The views of a scene show one set of named points, each view turned or mirrored, and shifted as a whole, with a little noise and some points left out.
In the rows, 128 means zero.

Scene 1
View 1
rilos: [154 119 101 143 148 122 160 178 109 148  76  87 119 134 128 117  99 127
 141 106  98 130 159 113 117 125 121 143 120 152 117 149]
duv: [143  87 101 193 113 109 122 220  43  54 143 127 108  82 147 134 127  67
  43 103 135 152 157 127 112 176 159 130  63  73 134 175]
lomem: [126  99 161 109 129 116 155 121 119 133 152 130 118 123 148 112 109  75
  96  94  76 149 133 110 108 104 110 141  92 118 111 142]
noga: [171 122 115 172 143 135 132 193 130 134  82 124 114 151 135 115 100  97
  90  82 139 163 114 127  88 139 136 120  81 170  99 124]
Zeka: [143 109  95 145 131 106 161 185  74 115  97  82 122 109 137 126 110 115
 130 104  96 127 181 108 134 140 128 148 121 108 130 173]
pogok: [133  82 123 159 128 128 135 175  72  96 168 137 108  92 143 127 123  75
  67 113  98 142 146 124  99 147 141 143  68  89 128 165]
Mika: [154 116  99 172 124 101 141 209  78  95  80 100 122 117 144 125 110  98
  93  89 132 150 163 117 124 156 143 128 103 117 119 158]
zunaz: [120  84 149  92 145 139 164 108 108 156 183 128 111 105 136 111 113 101
 122 125  41 121 142 112 101  97 104 165  97 110 128 157]
ler: [146 108  94 147 136 112 159 187  78 122  94  88 116 117 135 122 108 115
 125 107  99 130 169 110 123 137 127 145 113 116 126 165]
pulud: [144 124 122 124 130 101 164 155 110 140  79  85 126 139 143 116 100 109
 133  88  99 141 163 102 131 113 113 139 122 142 109 148]
nopev: [132 109 103 131 126  94 169 171  72 118  96  79 125 108 140 125 108 111
 136 103  88 130 189 100 144 129 118 151 125 103 130 176]
Fer: [139 105 125 113 145 126 163 141 110 153 122 104 119 121 131 114 106 115
 134 112  70 127 155 108 114 107 110 154 114 131 122 155]
Rada: [136  92  98 158 126 111 145 195  56  89 135 111 111  86 141 132 121  91
  91 113 103 135 172 116 123 154 143 143  89  79 136 179]
rego: [139  96 128 130 143 138 148 152 101 138 146 126 111 112 134 117 113 100
 105 113  82 130 140 117  98 120 123 150  88 120 124 153]
Kuda: [165 122  54 162 156 126 161 224  79 142  52  64 115 125 115 128 103 153
 164 119 105 114 183 114 123 148 131 150 127 148 132 168]
pifup: [115  82 158 118 117 110 149 126  87 100 184 138 118  94 154 117 119  58
  71 102  77 146 143 110 113 117 122 145  81  80 121 157]
gufad: [151 107  87 141 159 141 159 181  93 154 105  91 108 114 120 121 107 138
 148 130  82 113 163 118 106 131 120 156 112 137 131 163]
View 2
Kuda: [ 63  95 126 158  98 135 111  88 138  98 116 127 141 105  90  89 194 149
 146 106  96 108 135 124 164 115 174 142 201 134 129 146]
Mika: [104 128 115 126 143 116 119 158 126  90  97 145 118 106  98  93 148 116
 142 119  95 149 140  95 165 145 160 158 158 138 134  97]
nopev: [132 110 129 128 147  97 105 127 122  96 105 133 162 110 105  88 188 167
 140 106  91 118 136  74 176 118 165 138 129 131 131 137]
pogok: [134 136  64 119 169  77 121 156 143 107 109 171 105 119 102 119 121 139
 144 103  56 124 151 102 194 151 125 145  98 132 158  74]
Fer: [117 129 110 146 145  97 115 116 125 122 128 117 158 121  92 135 170 195
 150  91  95 115 122  99 189 120 111 100 120 112 123 118]
Rada: [132 117  85 119 155  79 110 142 141  94 103 168 116 116 104  90 147 136
 138 108  60 116 152  91 184 140 164 163 118 143 159  98]
gufad: [ 88 112 103 153 121 110 116  92 140 113 130 134 145 115  89 119 178 177
 151  95  83  97 134 120 184 119 136 118 154 122 133 126]
ler: [ 99 112 118 142 131 111 112 114 132  98 111 134 144 111  99  94 176 153
 145 105  90 118 133 100 174 123 159 141 160 133 133 129]
Zeka: [120 113 121 134 139 101 111 127 128  95 106 136 147 111 102  95 176 157
 143 106  86 118 136  86 173 124 160 141 140 135 136 129]
pifup: [174 151  79 112 192  61 114 169 127 114 112 149 137 122  99 130 132 176
 144  97  71 131 139  73 200 143 106 119  60 118 147  79]
noga: [ 70 152 108 151 132 142 132 156 123 112 114 117 107 105  75 138 128 125
 154 113 116 170 123 129 165 154 100 121 173 118 112  63]
View 3
Mika: [ 74 176 142 129 108 123 138 154  48 110 115  79 106 125 163 100  94 145
 123 147  73 156 175 166 116 146 144 170 117 134 105 120]
rego: [122 159 112 119 145 118 106 162  73 124 120 121 137 115 169  86  93 176
 150 155 121 167 156 148 125 136 141 101 104 110 159 112]
zunaz: [146 155  95 103 173 129 105 152  95 139 119 141 148 114 177  94 103 195
 177 173 140 178 147 123 134 127 132  60 104  88 205 111]
duv: [102 197 120 151  81 108 146 172  30 113  86 102  66 124 182 127  67 174
 134 133  65 133 186 158  67 165 107 153 122 137 137 179]
rilos: [ 81 154 129 104 158 125 120 140  79 107 123  80 148 120 144  70 103 144
 121 161 104 181 160 163 147 120 169 137 105 117 115  72]
lomem: [130 153 142 114 144 139 103 159  78 139 146 133 136 112 176  99 107 167
 179 167 119 172 162 137 143 151 126 106 112 105 156 124]
Fer: [107 144 129 102 162 127 106 152  85 123 138 108 154 114 160  72 105 161
 146 168 121 180 158 149 149 127 158 110 103 109 139  87]
Kuda: [ 46 175 110  96 154 117 155 118  71  91  81  38 135 131 134  70 102 139
  87 159  78 173 158 163 130 106 187 149  99 128 110  57]
pogok: [120 178 112 139 113 112 122 172  51 122 103 122  99 120 185 112  74 184
 150 146  98 150 171 148  92 154 112 119 115 120 163 154]
ler: [ 83 173 128 108 141 132 143 136  67 114 108  79 125 125 156  94 108 151
 129 161  88 168 163 150 126 134 151 141 110 120 132  97]
gufad: [ 86 168  98  98 164 117 134 135  79 107  96  80 143 124 149  72  97 160
 113 161 108 175 151 149 131 113 170 112  99 114 146  74]
nopev: [ 83 177 139  97 147 152 157 114  74 128 110  76 114 128 153 107 125 145
 147 173  82 173 164 130 132 131 142 138 109 112 140  94]
Zeka: [ 80 177 131 102 142 138 153 123  68 117 102  76 116 126 156 100 112 148
 133 167  81 169 166 141 123 133 148 138 109 118 133  98]
Rada: [ 96 191 114 129 114 125 154 143  51 120  88  94  89 125 172 115  89 169
 139 154  76 154 171 139  90 146 124 133 110 122 154 139]
pulud: [ 87 150 157 100 153 144 121 135  80 123 148  87 144 119 151  85 123 139
 148 168 100 179 163 153 159 133 155 142 108 115 113  82]
View 4
Mika: [135 162 114 125 108 114 144 157 130  97 161 119 141  93 139 134 105 103
  99 129 119 137 116 130 106 103 119 160 126  91 129 161]
Zeka: [111 164 131 136 103  83 141 128 125 108 154 154 141 100 145 124 129 114
  98 134 143 137 117 116 134 124  99 155 107 116 120 158]
noga: [152 193 124 139 125 157 118 124 104 103 168 121 136 123  99 171  52  83
 127 126 131 110 131 134  90 110  92 165 169  97 143 172]
Fer: [109 176 138 144 101  99 113  78 108 139 143 189 134 127 142 128  97 101
 121 149 160 121 125 108 139 146  65 159 127 129 118 159]
rilos: [109 195 131 129 121 102 115  95 119 108 150 151 118 115 129 152 101  92
 115 141 136 111 127 118 130 122  89 168 123 119 108 178]
pulud: [110 174 113 122 103 114 118 104 122 130 144 161 116 114 152 127  91  94
 117 153 124 121 123 115 128 126  94 165 124 112  99 174]
pogok: [152 132 150 169  93 112 154 146 106 120 172 166 193 120 128 119  98 126
 109 120 181 148 114 120 104 136  71 143 150 108 190 123]
lomem: [139 137 123 151  84 132 122  96 103 170 142 198 151 137 151 103  58 104
 133 156 163 129 124 110 116 153  57 154 153 114 145 144]
zunaz: [113 150 162 173  88  91 119  65  94 170 146 232 166 146 137 113  93 121
 131 152 205 128 124  97 146 172  33 146 141 142 151 132]
pifup: [146 110 129 164  73 119 146 122 107 168 152 199 182 131 158  85  79 124
 123 144 179 148 117 105 113 155  60 146 147 106 173 118]
Kuda: [ 89 217 150 129 133  70 126 113 126  61 162 128 116  93 116 171 149 100
  95 122 137 119 122 123 141 109 111 164  99 126  99 187]
duv: [164 120 145 165  95 111 176 196 114  91 190 122 203  93 128 116 114 134
  90 103 166 165 109 132  87 117 103 144 142  91 203 119]
rego: [129 161 148 158 100 109 127  97 105 136 156 182 159 132 128 129  88 110
 123 138 175 126 124 115 121 143  63 151 145 122 151 145]
gufad: [ 95 199 156 147 120  78 114  76 111 110 152 174 130 121 120 156 120 102
 113 135 165 116 127 112 147 136  71 159 117 139 117 170]
Rada: [131 137 148 155  99  89 159 153 116 102 173 153 179 100 139 116 129 129
  93 118 168 154 108 120 115 130  96 144 122 109 166 130]
View 5
pulud: [109 105 141 164 153 128 117 121 159 160  95 138 112 129 145 117 144 136
 126  96 161 144 140  81 126 151 138  95  81 140 117 126]
gufad: [110  81 150 144 152 120 153 130 156 133 108 116 163 102 148 108 140 142
 102 109 120 173 103  73 137 151 118  88  96 109 115 122]
Mika: [111 112 144 133 116 124 118  98 139 137 132 168 167 125 135 123 160 141
 138  66 164 151 130 113 122 163 111 129  80 118 136 177]
Fer: [112 111 145 158 178 125 145 144 154 152  96 108 135 109 134 120 135 140
 112 108 144 154 119  88 159 143 146  75 101 131 126 106]
Rada: [129 123 164 123 143 117 146 117 120 125 146 132 202  99 110 129 152 140
 119  83 166 159 119 137 139 156 117  98 107 117 162 183]
nopev: [129  97 164 145 155 118 126 124 139 140 116 124 142 111 133 127 141 123
 108 110 170 163 140  88 100 145 121  76  90 142 131 167]
zunaz: [127 138 154 151 213 128 174 168 141 150 108  73 158  88 107 130 132 158
 107 122 142 147 108 120 199 134 163  48 128 126 152  89]
ler: [114  96 152 142 144 121 135 116 145 136 117 135 157 113 138 119 147 133
 116  98 151 163 125  91 120 154 121  96  90 123 131 158]
rego: [116 125 141 144 172 129 156 140 142 146 113 117 164 105 121 121 147 155
 120  92 144 146 110 117 180 148 146  87 110 116 146 112]
pifup: [131 168 154 143 191 131 150 146 128 158 132 111 164 105  86 141 145 153
 136  87 185 125 132 164 191 141 166  75 120 136 178 140]
lomem: [115 149 137 160 187 132 143 145 148 171 107 119 130 120 112 130 141 153
 137  92 169 122 132 132 190 142 168  83 108 139 149 105]
rilos: [102  87 139 151 144 123 130 120 162 147 100 143 135 124 156 108 141 140
 120  96 133 162 121  70 135 156 128 102  80 121 113 118]
duv: [124 142 156 107 120 125 137 103 109 128 168 161 227 101 100 137 165 150
 139  50 176 145 117 176 152 165 114 131 104 106 181 212]
pogok: [123 147 151 123 155 129 157 125 122 138 146 132 203  99  98 133 156 156
 133  72 160 142 110 159 181 156 139 104 117 110 175 156]
noga: [ 80 122 109 146 119 140 121  98 161 156 115 189 153 142 150 106 166 166
 160  41 139 127 115 118 182 169 135 156  79 103 128 119]

In a view up to two points have been moved. Name them for each view, in the order of its rows, or write -.
view 1 | zunaz
view 2 | ler
view 3 | lomem, Fer
view 4 | Mika, gufad
view 5 | noga
